Points, in no order, along strands that fork, close into loops and pass close to each other.
Two points are linked if the straight distance between their rows is under 68. Some points are linked to none.
kur: [ 21  -9 -31  -3   6   7 -17  11   3 -17   4 -17 -18  25 -24  12  -5  -4
  -6   8   0 -15  10 -35   3 -23 -12  21  13 -26  -5  -7   1  -1]
vosat: [  4   5  -1  27   0 -15  -5  30  -3 -13  16  -7  19   5   0 -27   1  -8
  -3   3  -6   6  -6 -34  11   4  19   6  12 -26   1  15 -12  17]
Lep: [ -3  13 -12  25 -11  -9 -21 -21   1  15 -13 -13 -14 -25 -15  -3  12  10
 -21  -1  -9   7  21  -5   9   0  -4  -8  11  -1   1  -3  19 -18]
tota: [  9   7  21 -33  -1 -16  -8   5 -17  -6 -26  40   5  -3  29   8   4   0
  33  -8  15  18  -4  -3 -14  36 -22 -29  15   1   3   5  10   3]
rop: [ -1   7   0  -3  -9  38  12   7  -2  -1   3   5  -3  23 -10  25   6 -11
  28   7   4  -8   1 -20   1 -26  12 -16 -33  -2  -5   1  -6 -13]
loren: [  4 -12  -2 -22  29   0  14  -2  -4 -16  14   0   2 -15  -7 -18  -2  -7
  -4   5 -10 -15 -34  33   4   3  -1  13   0  20 -12 -11 -32  23]
guz: [ 32   3 -12  -8   9 -22  -5   0  -5   2 -14  -4  19   8  15   0  -4  15
  17 -20 -32  12   3 -10  -7  21   4 -17  -7   2  21 -14  14   0]
zigi: [-12   2 -12  -8  -1  22 -25 -15  -4   3 -17 -25 -13 -21 -14   4   0  -5
  21 -22  11 -12 -24   9   0 -15  14  10  -9 -13 -17  14  10  -8]
guti: [ 23  -2   2  12   4  11  13  -4   2   5 -15   3  12 -10 -14   5  -6  15
   9 -19 -54 -24  -3   6   6   5  26  -2 -29  -4  13 -15 -10  -1]
gim: [-39   3  17   7 -19   1   0  26   6   5   0 -14  21   5   5   3 -22 -17
  13 -20  29  23 -12  11  13  -6   9  26 -17   2 -22  26   7  25]
genu: [ -6  -1  -2   8 -12   4 -31 -25   5   5 -34 -13 -19 -21 -15  -4  12  14
  -4 -10 -18   7  -1   3   8  -7  -2  -9  12 -24 -11 -11  20 -19]
logi: [  4  -4  13 -11   8 -26   5  21  -2   3   6  10  24 -15   5 -19   9   6
  -5   3 -16   9  -6  19   7  33   8  -9   9  20  14 -12  -4  19]
zese: [ 18   6  -5 -14  15 -20 -18  -6 -18  -5 -21  -3  20 -13  -8 -12   0  12
  20 -20 -37  17 -13   3  -2  25   7 -17   2  16   9 -14   2   6]
bagez: [ -2  -3   0  12 -12   1   8  -5  20  17 -14  -9   4 -11 -18  23 -21  26
  -3 -24 -32 -31 -23  35   9 -10  13  25 -31  -5   6  -9  12  21]
ruvuf: [  5   8   5  15  -8 -43  -1  13   2  22  10  18   7  -7  23  -3   4   3
 -25   5   4  15  14  -7   0  28 -27  -2  29 -10  17   5  21   2]
Lar: [  0   0 -12  11  -6   2  -9   8  12   4   1 -36  -1   8  -6 -11 -11   4
 -15 -25   3   5   0 -11  -5   2  15  20   0  -3   2  17   8  11]
kosud: [  6 -21  10 -10  -3  -1   9  11 -10  -2  20  12  -5  36  16   3 -14 -12
 -18  -6  41  -8   3  -7 -17  28 -31  11  20   0  32  11 -16   8]
buza: [-26   6  11   7 -16   9  11  15  -7   9  10   2  -2  -4 -27  -2  16 -16
  -5  13  14  11  18   9  12  -5  18  -6 -15  36  -8   8  -3  14]
bir: [-22   9   3  -9   3 -24 -25  -5  -7   0  -9  -5  11  -2 -15   2 -32 -14
  13 -18  21  31  -2  33 -17   6  -3  21  19  17  -8  19  26  20]
dineg: [-21  -5  13  17 -24  18 -14  22  10   9 -18  -6   5  -1   0  16   2  16
  11  -8  -3  -1 -20   2  10  -7  11   0 -19 -30 -10  -2  15   9]
boso: [ 12  10  -3  21  10  -8  -4 -10  -8 -13  20  18  18 -34   5 -13  19   0
  -7  31 -22 -18 -10  -9  14   9   9  -2  11 -38   1  -7 -28   2]
Vuso: [  3   4  -7  20   0  -1  21  22  10  -5  42   2  16  19 -10  -9   8 -13
 -11  30   8 -11   4 -20   9 -12   5   7 -14   3   8   7 -21   9]
tosi: [  6 -15  21 -20  -1  25  -4 -10  -7   8  -7  -3  15 -11   2 -19  15  16
   9 -22   4   1   3   0  -6  25  26 -14  -7  33  18   2  -5   4]
kop: [  0  10  19  -2 -15 -12 -15  12 -11  16   1  23  31 -30  16  29  13   3
  27  -2  13   2  -1  11   0  23  12 -31 -11   7   8  -1  12  -5]
Gilu: [-20  -1 -10 -10  -7  11 -28 -20  -6   2 -19 -24 -24 -12 -21  12  -7   1
  20 -12  20  -4  -7  22  -7 -25   2  15   2   3 -19  15  30   0]
raram: [-14   1  -7  11  -9   9  23  14  22  -2  24  -9 -16  33   8  11 -11 -10
 -11  10  19  -7   8 -18  -5 -31  -6  14 -17 -24  -4  18  -3  -9]
gem: [-12  12   7  14  -3 -17  15  -3   6   5   6  14  -4   9  30  -7 -14 -19
  -8   2   7  16  22 -21 -18  12 -11  -8  14 -18  10  24  -9 -28]
ketal: [  1 -24  17  -5  -4  23  -5  14   8   1   5  -6   3   6  29  -9   8  16
   8 -14  32 -18 -26  -9  -4  12   0   2   0 -24   6  13  -1  -1]
Sofud: [ -9   6   9   9  12   1  19 -12  18  -2  -2  16   2 -14  23 -19   3  -7
   7  16 -23  -1 -18   6   0  -8   6 -15 -10 -39  -7  -2 -22 -32]
Vor: [-10   5  -4 -16  11 -19 -20  -2  -1  -6 -14 -15  15  -2  -3  -2 -25 -16
  26 -21   7  22 -27  34  -7  -1  -5  15   6   6 -18   8  21  17]
vev: [-20 -10   2 -10  -7  -7  -1  21 -12 -12  -4 -14 -11  26 -25  -6 -22 -14
 -20 -14  19  13   7   1 -11   9   0  28  24  15   0  11 -11  28]
gases: [  3  -3   1   1   6 -15   3  25  -8 -23   4   9   3  26  -2 -23  -6 -12
   0   3  -2  13   0 -37   1   4   3   4  25 -30   0   5 -22   7]
zato: [  4   9   3   9   1  26  24  -3   5 -11  21  10   4  18 -12 -27  10 -15
  12  22 -12  -4  11 -32   2 -11  36  -5 -24   6  -1  11 -26 -17]
vugok: [ 29  -1   5  14   7   6  15 -10   8   8  -5  10  17   4   8  -2   3  32
  -1   0 -46 -24  10  -4   0  11  15 -17 -23  -6  22 -21  -7 -21]
gunod: [ 11   2   3 -16  15 -33  -1  14 -14  -8 -10   7  35 -11  -8 -32   3   6
  11 -14 -32  25  -6   3   6  36  16 -15   5  21  11 -12  -5  18]
fon: [-28   0   9  -6 -13  35  24  -1  -2   5  -9  -4 -11  12 -14   2   0  -9
   9  -5 -13   2  -2  26  14 -22  26  12 -39  28 -25  -4   3  11]
meb: [  6   3   4   5 -15 -29   2  28   2  13  12  11  15   7   7  20  -1   5
 -14   6  19   5  12   3   0  16 -16  -2  10   6  15  -1  18   9]
nif: [ 19  -5   2  -3  21  23  21 -14   7 -17   6  24  -1   0  -9  -5   2  -1
  12  20 -24 -30 -17  -4   0 -13  11  -5 -15 -17  -1 -14 -39 -16]
ririr: [-16 -10   9  11 -22  19   5   8  13   9 -21  -5  -6   2 -15  29  -3  22
   5  -4 -18 -24 -18  21  15 -20  10  10 -34 -14  -5 -13  14  16]
nagur: [ 26  -6 -12  -5   6  17  -9   7 -18 -24   3  -2  -4  32 -26   8  -4 -11
  10  -6  14  -5  12 -40  -5  -2  -3  -2   3   6  11   1 -17   3]
keru: [-20   2   5   5 -10  -9  -6   6  -5  11   3  -3   8 -19 -16  -7   9  -8
  -4   2  16  14   7   8   5   6  12  -2   7  28  -7  15   6  14]
gidu: [-39  -4   9   4 -19   6 -16  -4  -4   8 -22  -9  -9  -7 -19  12  -2   3
  18   2  11  16  -6  34   6 -26   8  11 -11   4 -26   6  27  13]
vizas: [ 15  13 -31  -3  25 -15   0 -18  -1   1   7 -19 -19   3  13  12 -17  -8
  -6  -5   2  -5   1   7  -7 -18 -31   7   5   8  -9  -1  10 -14]
zumi: [ 16  10 -20  -5  16 -20   9  -6  -3   5  10 -16  -9  19  12  12 -23   0
 -21 -15   6   3  15   8 -19  -2 -29  14  10  29  12   1  11  -1]
sutod: [  1   9   1   6  -6 -33  -1   4   4  15   7  27   4 -18  26  -9  19  11
 -24  29  -6  12  -2   2  13  15 -35  -2  26 -22   6 -12  17  10]
rovi: [-21  12  -2  14 -12  23  21 -12  18   7   9  -7 -21  -6  17   1   8  -5
  -5   5  14 -13  -5   2   7 -19  10   5 -31 -19 -14  20   2 -22]
Posi: [  9   0 -11 -12  11  10   8  -8   6  11  -7 -26  29   1  10  13 -21 -10
  30 -40 -34  -8 -19  21  -1  -1  16  17 -29  16   4  -5   2  15]
Vesit: [ -1  17   6  13  -3  10  22  -4   7  13  14   3  16  -2  20  14   6 -11
  15  -2 -11  -4  10   0  -6  -3  23 -23 -41   4   4   7  -4 -20]
pebim: [  6   2  10 -27   0  -9 -16  -2 -15 -10 -22  28 -20  -1  14  11   9  -1
  18   6  20   8  -8 -11  -7  16 -27 -20  29 -17  -3   0   5 -10]
Vofan: [ -1   9 -13  -4  -3   0  19  -9   9  23   3 -26  19   5   2  30 -16 -10
  16 -26 -19  -7   2  32   1 -13  21  17 -46  27   1  -6  19  17]
sudi: [-24   0  12   7   1   9  13  -3  18   3   1  -5  -2 -15  32 -12  -2 -11
   7   1   5   5 -17  16   2  -4  -2  -6 -11 -25 -16  11  -3 -19]
Rima: [ 20  -1 -18  -7   4 -10 -20  -3 -10 -15 -12   5 -25  23  -1  19 -11  11
  -8  -8   4   0   5 -18 -16   5 -33   3  30 -12   7 -13  14  -3]
Vezep: [ 26   0  -5   3  -1  -5 -22  -7  -8  -4 -10  22   3 -11 -13  23  20  26
   0  21 -26 -16  -5  -4  10  16 -15 -20   6  -3  13 -36   8  -2]
bino: [-35  -6   6   6 -18  -2   9  18  16   3   3 -23   0   6   8 -10 -10  -6
 -10  -9  28   6 -11  11  10 -14   7  19 -14  -7 -18  27   4  19]
Bila: [ 17   2  -6 -12   2 -23   0  14  -2   5  14   0   9  17   9  21 -11   5
  -7  -8  21   5   3  16 -16  13 -21   7   8  28  14  -2  15  15]
zizo: [-19   0  -6   4 -15  11  27   3  25   6   3 -15 -26  35   1  10 -12  -4
 -25   7  12   6  21  -4  -2 -28  -4  15 -16   6  -5  10  11  -7]
moga: [ 32  -6 -10  13  18  13   7 -30  -3 -12  22  15   3 -15 -14  -3  11  14
 -23  21 -13 -41   1  -1   7   3  -6   5  -1   6  12 -20 -30  -1]
lopop: [ 11  15   6  17  19   4  32 -19  10  -7   3  26  12 -13   3  -9  -9  -9
  14   5 -42 -18 -18   3  -3  -7  23 -10 -27 -21  -1   0 -38 -22]
mamad: [  4   9 -13   8  16   0   0   5  -1  -5   1 -22  30 -11   3   5 -22 -22
  33 -26 -28  -8 -37  13   8  -5  11  15 -28  -7 -12   3  -6  13]
divik: [ 13   6  -9   7  14   5   9 -19  -1   2  26   3   0 -17   6  -1  15   8
 -15  13  -1 -29   2  10   3  -1  -7  -2 -13  23   8  -3 -17 -10]
talem: [  0   6   0   0  -3  -2  -7  -1  -7 -10   3  27 -10 -12  -7   1  20  -9
   0  35   9   7  16 -39   5  -6 -11 -20  26 -29  -4   2 -10 -20]
Budat: [  4  16 -10  25   2  -3  27   7  14  -1  33  -2  16  16  -8 -13   2 -15
  -6  26 -13  -4  15 -19  -1 -16  20  -1 -27   8   3   9 -15 -11]
Revi: [ -6   5   8  16  -5  -4  16  -3  13   8  17  18  -5   5  38 -11  -1  -2
 -13  13  18  -1  13 -28 -10  -4 -11  -3  16 -31   5  21   0 -36]
Kib: [-20  -7  -6  -9  13  -4  19   9  10 -11  17 -10 -12   3   1 -38   0 -24
 -24  16  13  12   4  -6   8 -14   4  17  19 -11 -14   9 -23   4]
rubo: [  4 -15  11 -35   2  16 -18  -6 -25 -13 -28  18 -23   2  -8   6   8   3
  27  -4  20   9  -2 -10  -5   5 -10 -22  24  11  -3  -7  -2  -9]
zuf: [-12 -18  18 -11 -17  25 -24 -11  -2   7 -24   2 -24 -12 -14   1  20  30
   2   1  16  -4   5   3  -1   6  -1 -14  19  11   1  -6  19  -7]
sodo: [ -6  -6  26   1 -16  17  -3  15  -4  13  11  15  26 -20  16  15  19   2
  24  -3  29 -16 -12   1   2  17  13 -14 -17   5   8  17  -5   5]
zab: [ -4  -7  -2  -7  15  -7  13  21   5 -21  18   5  -5  20   1 -35  -2 -19
 -15  22   5  12   0 -25   1 -11  -2  18  26 -35  -7   0 -25   5]
gak: [-19  -4  -4 -12   7  -8  19   9  -5 -12   8 -13 -19   9 -14 -26  -9 -24
 -32   0  17  17  14   2  -4  -5   1  22  16  20 -12  10 -21  14]
tora: [ -8  -1  -3   0 -14  11  27   2  20  15   4 -14  -9  26   2   9  -2   6
 -17   2   1   1  21  15   3 -17   5   3 -31  27   7  -3  16   0]
gen: [ -3  12 -14   9  16 -25   0 -19   2   9  14 -13  -2 -27   9 -19   4  -1
 -27   5  -1  11   3  17   4   1 -14   5  16  12  -5  -2   0  -5]
Bemor: [ 15   9 -20  -4  12 -13 -24 -17 -11  -7 -11 -13   3 -24 -21  -5   0   7
   7  -8 -32  -2 -11   1   1   5   4  -9   7  12   1  -9  -1   1]
bebi: [-16   8  -2  -3  -5 -14   6  -5  -5   8  -3   1 -15   9   3  29 -12 -10
   3   7  20  13  23  24 -17 -15 -11  -1   0  26  -9   5  17   3]
fope: [ 10   9   7   7  -3  -8  -4  -4  -4  10  -7  23   4 -22  -4  37   9  15
   9   9 -25 -17  -3  21   3   2  -3 -28 -14   2   7 -23   8 -12]
fal: [  7  -1 -14 -14  13  24 -22 -19 -17 -10 -17 -25 -12 -13 -11  -8   2  -3
  27 -28   0  -8 -11 -18  -2  -5  20  -3  -4  -2 -10  13  -5 -11]
fub: [  0   7  24 -18  -3 -13  -1   4 -14   3 -17  24  27 -10  26  16   0 -11
  33 -18  14  27  10   1  -6  27   1 -30   3  13   2   4   6  -4]
Bib: [  9   3 -17  -7   3  -9 -21  -9  -6 -15  -7   2 -18 -10 -21   7  13   4
 -22  30  -8  12  12  -7   9  -9 -25   3  32 -21 -12 -26  10   2]
lokup: [  6 -20  -3  -4   0  15 -25   0   1  -7  -7 -16  -8  -8 -10 -22  12  24
  -3 -12   4 -14 -12 -21  -1  11   9   7  19 -11   7  -1   1   1]
Boz: [ -7  11  -8  -3  -7  -4  28  -6  14  23   9 -18   9  13  13  25  -7  -6
  -5  -8 -10   2  23  29   0 -21  10   5 -44  28   2  -4  20   0]
Bet: [  4 -26  10 -28  -7  -4   1  14  -7  -8  -7   8  -9  38  11   1 -18   0
  -9 -19  27   4  -5   7 -22  30 -28  13  29   3  22   1  -1  23]
fop: [ -3 -16  34   1  -7  12  25  11   9  17  -3  17  17  -6  25 -16  13  19
  -1  -2 -14 -10   6  11   1  22  23 -27 -16  -2  18  -7  -8 -17]
Mok: [-16  10  10   3  -2  -6   9   1   0  -2  -8   8   1   5  19   2 -15 -26
   9 -11   9  30  12  -6 -11   4  -2 -15   6  -6  -5  21  -8 -16]
lobas: [  2  18   9   2  -1 -15  -8  -7 -12  15  -4  18  22 -33   3  32   6   1
  26   1 -11  -2   3  25   0  10   9 -31 -22  18   1 -11   9 -11]
fira: [ -2  -1   3  10 -10  -2 -26   5  -1   3 -28  -5   1  -4  -9   5   3  14
  15  -6 -20  16 -10  -1   2  -3   4  -9   9 -22  -6 -10  19   2]
Bamu: [ -4  -1 -15   5   0  16  14   6  26  -7  20  -4 -15  22  -7  -7   4  -5
 -16  31   5  -7   8 -27   6 -33  -2  20  -6 -32  -9  -3 -10 -18]
Mis: [  8   2  -3  22   9   6   2 -25  12   8   7   5  -8 -10  35 -24  12  17
 -17  12  -2 -16   7 -28  -2  -4  -8  -3  13 -32   0   1   2 -42]
likib: [  9  -5   0   5 -11 -11 -10  -1  11  21 -10  -9  -4   4  16   7  -2  33
 -17 -15   4   3   8   3  -8  11 -15   0  13   1  20  -8  38  -3]
dida: [ -2   3   7   3  -2  12  -5   1  -6  -9  -4  18  -4 -13 -12   1  18  -1
  12  24 -13  -4   4 -19   9  -4   5 -28   0 -11  -3  -7 -15 -16]
seba: [-14   5   5  -1   1  13  -7  18  -1   0   1 -13  26  -5   2   8 -16 -13
  28 -21   2   6 -27  16   8  -5  16  14 -26  10 -21  11  -1  21]
paga: [  7 -12   8  -8  17  22  26   2  -3 -12  12   9   7  -2 -11 -16  -2  -7
   0  -4  -9 -23 -25  23   4   4  15  10 -26  21   0  -4 -42  18]
fige: [ -7   4  16 -16 -13  -1 -12   1 -28   4 -13  11  14  13  -9  26  -8  -7
  20 -32  12  28  30  -9 -18  11  14  -8   5  27  10   0   1  17]
gadeb: [-14   3 -21 -19   5  24  20 -25  14  -3   7  -7 -38   1  -1   5   5  -6
 -13  22   7 -22  -1  18   9 -37  -6  15 -17   5 -18  -5  -9 -17]
luk: [  0   5 -27  -1  22 -26  -3 -19   3  -4   7 -27  -3 -19 -10 -19  -6 -11
 -24   5 -25  12  -7  25   5  -8 -10  16  11  15 -10  -9  -2   6]
vuba: [  2  -6   8 -16  -8 -12  -6   6  -6  -1   1  26 -19   1  15  14  10   0
  -5  19  32   4   1  -3  -6   9 -34 -13  36  -8   2   0   6  -2]
rudog: [ 20 -27 -15  -3   1  28  -2   6  15 -11  -3 -25 -18  36 -13  -6   1  10
 -10  -2  -4 -22  -1 -16   3 -17  -5  18  -1 -16   5 -13   4   2]
Sabuf: [ 13   3 -17 -14  17   5 -18 -28 -10  -4 -12 -23 -12 -21  -7  -7   4   2
  15 -21 -12  -6  -4  -2  -8  -1   4 -12   4  16  -4   4  -5 -14]
pelu: [ 22  13 -17  11  19 -14  -4   0  -6  -8  14 -13  13  -4  13  -4  -2  -8
   8  -7  -3  -1  -1 -18  -7   6   4  -6   0   1   6  15 -11  -3]
Rul: [ -6   8  11   7  -5  28  18   7  -6  -5  -2  19  10  11 -21  -2  11 -10
  23  18 -20   7   6 -26   9 -12  28 -23 -28   5  -7  -4 -24 -15]
kovo: [  6 -14  -5  -4  -3   6 -17 -16  -4  -2   5  -6 -17 -10 -26  -8  16   9
 -34  12  22  -3  25 -12   7   6 -13   7  28  19   3  -6   4   2]
reg: [  1  -3  -4  19 -11  16 -17  -7   4   5  -2 -28 -10  -8  -7 -18  10  16
 -13 -20   3 -11   3 -21   1   7  21  10  -2  -3   7  15   7  -4]
tav: [ 29   7   0  13   4 -17  10   2   7  11   0   5  25  11  18  -3   1  22
   0  -2 -37   3  19 -11  -6  14  12 -23 -17  -1  25 -17   7 -21]
gako: [  1 -25   6 -12   5  14 -13   7   9  -5 -10 -18  -1  -5  16 -34   4  22
   1 -24   5  -7 -29  -8  -3  17   9   9  18 -25   3   5   0   5]
mul: [ 11  -1 -19  -9  27 -20  -1   5  -3 -14  16 -17   6 -13  -1 -23   0 -12
  -5   6 -16  -4 -24  11   6   2  -1  14   7   4  -7  -5 -22  20]
per: [-15   9  -5  17 -16   2  -2 -16   8  15   0 -11 -15 -17 -12   7  11  12
 -16   6  -6  -8   4  19  13  -7   5   1 -17  11  -4  -2  11  -1]
vad: [  3   2 -16  -6   3 -17 -24  -6  -5 -12 -11  -5 -29   1 -13   2  -3   8
 -21   1   0  14   7 -12  -6   1 -21  12  38 -20  -6 -10  11   6]
Milu: [  4   2 -17  -7  15   4   7 -14   8  -1   7 -13 -26   4  11   6  -1   0
 -11  14   6 -16  -4   7   0 -30 -24  10   0  -1 -12  -5   3 -16]
Vame: [-15   7  11  -4  -8 -21 -24   6  -6   7  -5   1  16 -11  -6   4 -10  -5
   7 -18  25  21  -2   5 -12  17   1  -2  19  11   3  19  15  15]
neli: [  6   0   9  28   0  -7   6  19  -2  -5  19  14  27  -6   0 -20  19  -2
   2  26 -10 -13  -1 -26  15  12  21 -12   4 -21  10   4 -20   6]
latep: [-16 -10  32   3 -10  19   5  14  -3   7 -11  19  11 -15  16  -9  15   6
  17  -2  -1  -5 -17   6   7  19  14 -22 -10  -8   1   3 -12  -5]
vam: [ -9  -2   7 -18   0  17  -9  20 -13   1 -14   3  33   8  -1  17 -25  -6
  42 -18  -9  15 -23  27  10 -12   6  18 -20  24 -23 -12   5  33]
benoz: [ -6 -15  12 -21  -6  31 -13 -12 -10  -4 -29   6 -29   3 -11  10  14  12
  15   6  11   2   8  -1  -8 -12  -3 -19  10  10 -12 -11   5 -15]
tas: [  2  14  -1  18   5 -37   9  -7  -3   8   8  11   0  -8  23 -25  -4 -13
 -28  -2   2  19  19 -16  -4  21 -17   2  32  -7   9  18  -2 -15]
zum: [  6   0   0  10  -5 -10  -7  -8  -8  -4   4  23 -12  -5   2  -9  10  -1
 -22  24   9   6  30 -45   2  12 -16  -2  43 -32   7   3  -2 -23]
did: [ -4  -2   0   1 -15  -5 -18 -11 -14   0   0  10 -24 -12 -27   9  11  -5
 -34  18  28   4  36 -21   4   7 -21   2  43  11   0   4   3  -1]
tabam: [  3  17  -7  17   3  -4  16  -5   2  15  27  -1   9 -11  17   9  10  -1
  -6   6  10 -17  10   4   0  -1   0 -10 -26  21   6   8  -2 -18]
zuzu: [  3  17   5  20   8   7  24  -2   0  -3  11  16  19 -16   3   7  -4 -15
  20  -1 -25 -18 -12   5   3  -2  23 -12 -38  -6  -5   7 -27  -9]
tuvu: [-28   0  13  -8   4   5  -8  -9 -10  -6 -32   2 -12 -11   2 -14  -6 -21
  23 -10   8  36  -2  22   2 -13   2 -10   9  -4 -31   4   4 -14]
demol: [ 23  -8  -9  -1   1   0 -20 -13  -1  -7   0   9  -6  -8  -6   5  21  25
 -24  31 -16 -12   5 -17  15   6 -32   0  24 -21   4 -34  12   1]
pip: [-21   3 -12  12  -9   9  11   2  22   5   4 -41 -13   9  11 -14 -11  -4
 -16 -27  11   1  -6   4   3 -15  14  27 -18 -11  -9  26   9   4]
Fet: [ -1  -2  -3   0  -8  21   5  11  -1  -6   8   0 -13  17 -22  20   8 -12
   5  20  15  -7   5  -8   5 -23  -7  -5 -15   8  -7  -2  -5   0]
Dodi: [  9   9 -12 -14  23 -22  -7   6  -4  -9  11 -20  22  -4   1 -11 -16 -11
   7 -17  -3  10 -26  17  -6   9  -3  12   3  23  -9   7  -2  22]
vem: [ -8   6   6 -17  -5 -13  10  -8   0   4  -5  10  -6  24  27  45 -19  -7
  11 -11  17  20  25  20 -28  -4 -22  -5   4  17   3  -2  17  -2]
Lozum: [ -6   4  -1  -2 -12 -14  -9  -9 -16   3   0   7 -21   4 -17  25  -9  -4
 -17   3  27   6  32   6 -12   4 -19  -1  24  34   8   5  10   2]
vuli: [ -1  -1  -2  -2   3  32  29  -9   5  -2   8  -8 -11   7  -9  -5   3 -10
   2  -4 -16 -17  -4   9   4 -12  22   7 -36  19  -4  -2 -14   2]
nopu: [ 15  -2  13  16  -8 -11  12  25  -2   9  20  14  26   4   7 -12  15  -3
  -4   9   8  -3  21 -25   5  18  15 -15   4   5  24   8  -6   3]
Seguf: [ 24 -32  -5 -22  12  12  -1  13  10 -14  -8  -8 -12  31   4 -11  -2  16
  -2  -1  -5  -7 -22  -3  -3  -1 -19   9  10 -12  11 -24   1  12]
Buvo: [ 11   0   2  17   4  -5  -4 -13   7  17   5  -7  -2  -9  35  -9  11  28
 -16  -7   0 -12   0  -6  -4  10 -14  -5   6 -10  15  -2  16 -26]
nur: [-22  11  19  -9   5  -2  -1   1 -13 -10 -19   9  11  -4  17   0 -20 -33
  31 -21  13  37  -4  10   1  -2   0  -8  -2   6 -29  14  -5  -4]
sikof: [  5  16   0  11   2 -25  -9  -5  -8  -3  16  22  15 -36  11  -2  21  -3
  -9  40 -15   3 -10  -7  14   8 -13 -12  18 -35   0 -10  -6   7]
Simu: [ 12 -13  -2   6  -4 -15   2   9 -10  -8  28  21  -3  33  10  -9 -11 -14
 -25  10  31 -14  11 -29  -9  26 -26  18  33 -17  32  10 -19   2]
Buluf: [  9 -13   3  14 -16  11   3  27   5  -4  22   7   1  26 -19   8   9 -10
  -7  27  24  -8   5 -26  10 -11  -7   2  -2 -11   6   0  -9  15]
Tik: [ 11 -14 -12 -11   3 -10 -15  -3  -4  -5   6 -12  -7   6 -32  -5   1  14
 -30   8  11   1  10   9  -2   7 -18  16  27  39   9 -14   5  25]
lono: [ 26 -15  -8 -22   5  -8 -13  19 -11 -22 -11   1  -8  34  -6   2 -10   6
   1 -12   7   4 -12 -12 -12  11 -23   8  25  -1  12 -12   7  22]
rarep: [ -7  -4   7  -8  -9 -13 -16  -6   6  12 -27  -2 -15   1  14   9 -11  21
  -5 -16   5  18   5  21 -17   8 -14  -1  18   2   4  -2  34   1]
kivov: [ 36  -8 -12  -5  27  14  16 -31   5 -21  14  24  -1  -3  -9  -2   0   6
  -5  35 -23 -37  -7   1   3  -9  -7   3  -1 -13   5 -27 -37 -12]
sug: [ 10   3   3  15  -6   3   0  -1  10  11   1  -5  15 -21 -22   6  -8  23
 -11 -26 -32 -27 -17  20   9   6  24  19 -28  -2  11  -3  -4  22]
Zised: [  0  -3  -9 -12   2 -25  -8   8  -1   2  10 -13   7   8 -18   1 -11   8
 -17   4  21   4   0  24  -5   0 -13  17  15  39  10   3  15  30]
mevod: [-36  -3  16   3 -19  12  18   8   1   6  -8   1 -11   1 -23  -4  11  -2
  -5  16   1  10  11  30  16 -19  19  -1 -26  29 -15  -5   4  19]
vip: [-32  -3  22   3 -27  32  -7   9   1  16 -28   0   6   7   3  17  -3   5
  29 -15  -1  15  -3  20   9 -18  20   3 -28  -3 -22  -4  22  10]
leki: [ 17   3 -26   5  16  10  -1   1   5 -18  15  -8  -5  20 -20  -1   1 -11
   9  21 -12 -19   1 -36   3 -27   4  12  -5 -25 -11  -1 -15 -14]
nados: [-22  -9  20 -13  -7  -5 -11 -14   6   4 -41   4 -21  -3  15  -3 -10   5
  11 -14   8  34   3  28 -15   2  -7 -12  20  -7 -12   1  28 -11]

A piece is two or more points that can be reached from each other along the links. Count, over all rows, the pieces, the separate loops (a circle has one, a figure eight two, a Y none), the forks (points with three links) and the tips (points with one).
pieces -> 6
loops -> 5
forks -> 13
tips -> 15

A fork is a point with three links, a tip a point with one. Leave the first point through the second and follow the links. Name the first fork or tip that comes.
lokup; reg -> seba
mamad; Posi -> lono
keru; buza -> mul
neli; vosat -> vev
Vesit; tabam -> lopop
vem; bebi -> Bila
zato; Budat -> Rul
Buvo; likib -> gem
Bemor; Sabuf -> dineg
vev; gak -> neli

Name the points in between on the shortest way along the links from the first point to the second, in order.
Vame; gen -> bir > Vor > Dodi > mul > luk
vad; vam -> Rima > lono > Seguf > rudog > kur > leki > Bamu > raram > zizo > tora > Boz > Vofan > Posi > mamad > seba
zese; bagez -> guz > tav > vugok > guti > sug
Lozum; nopu -> did > kovo > Tik > Zised > Bila > meb > ruvuf > sutod > sikof > boso > neli
Bemor; Lep -> Sabuf > fal > zigi > Gilu > gidu > vip > dineg > fira > genu
Revi; Milu -> gem > tas > ruvuf > meb > Bila > zumi > vizas
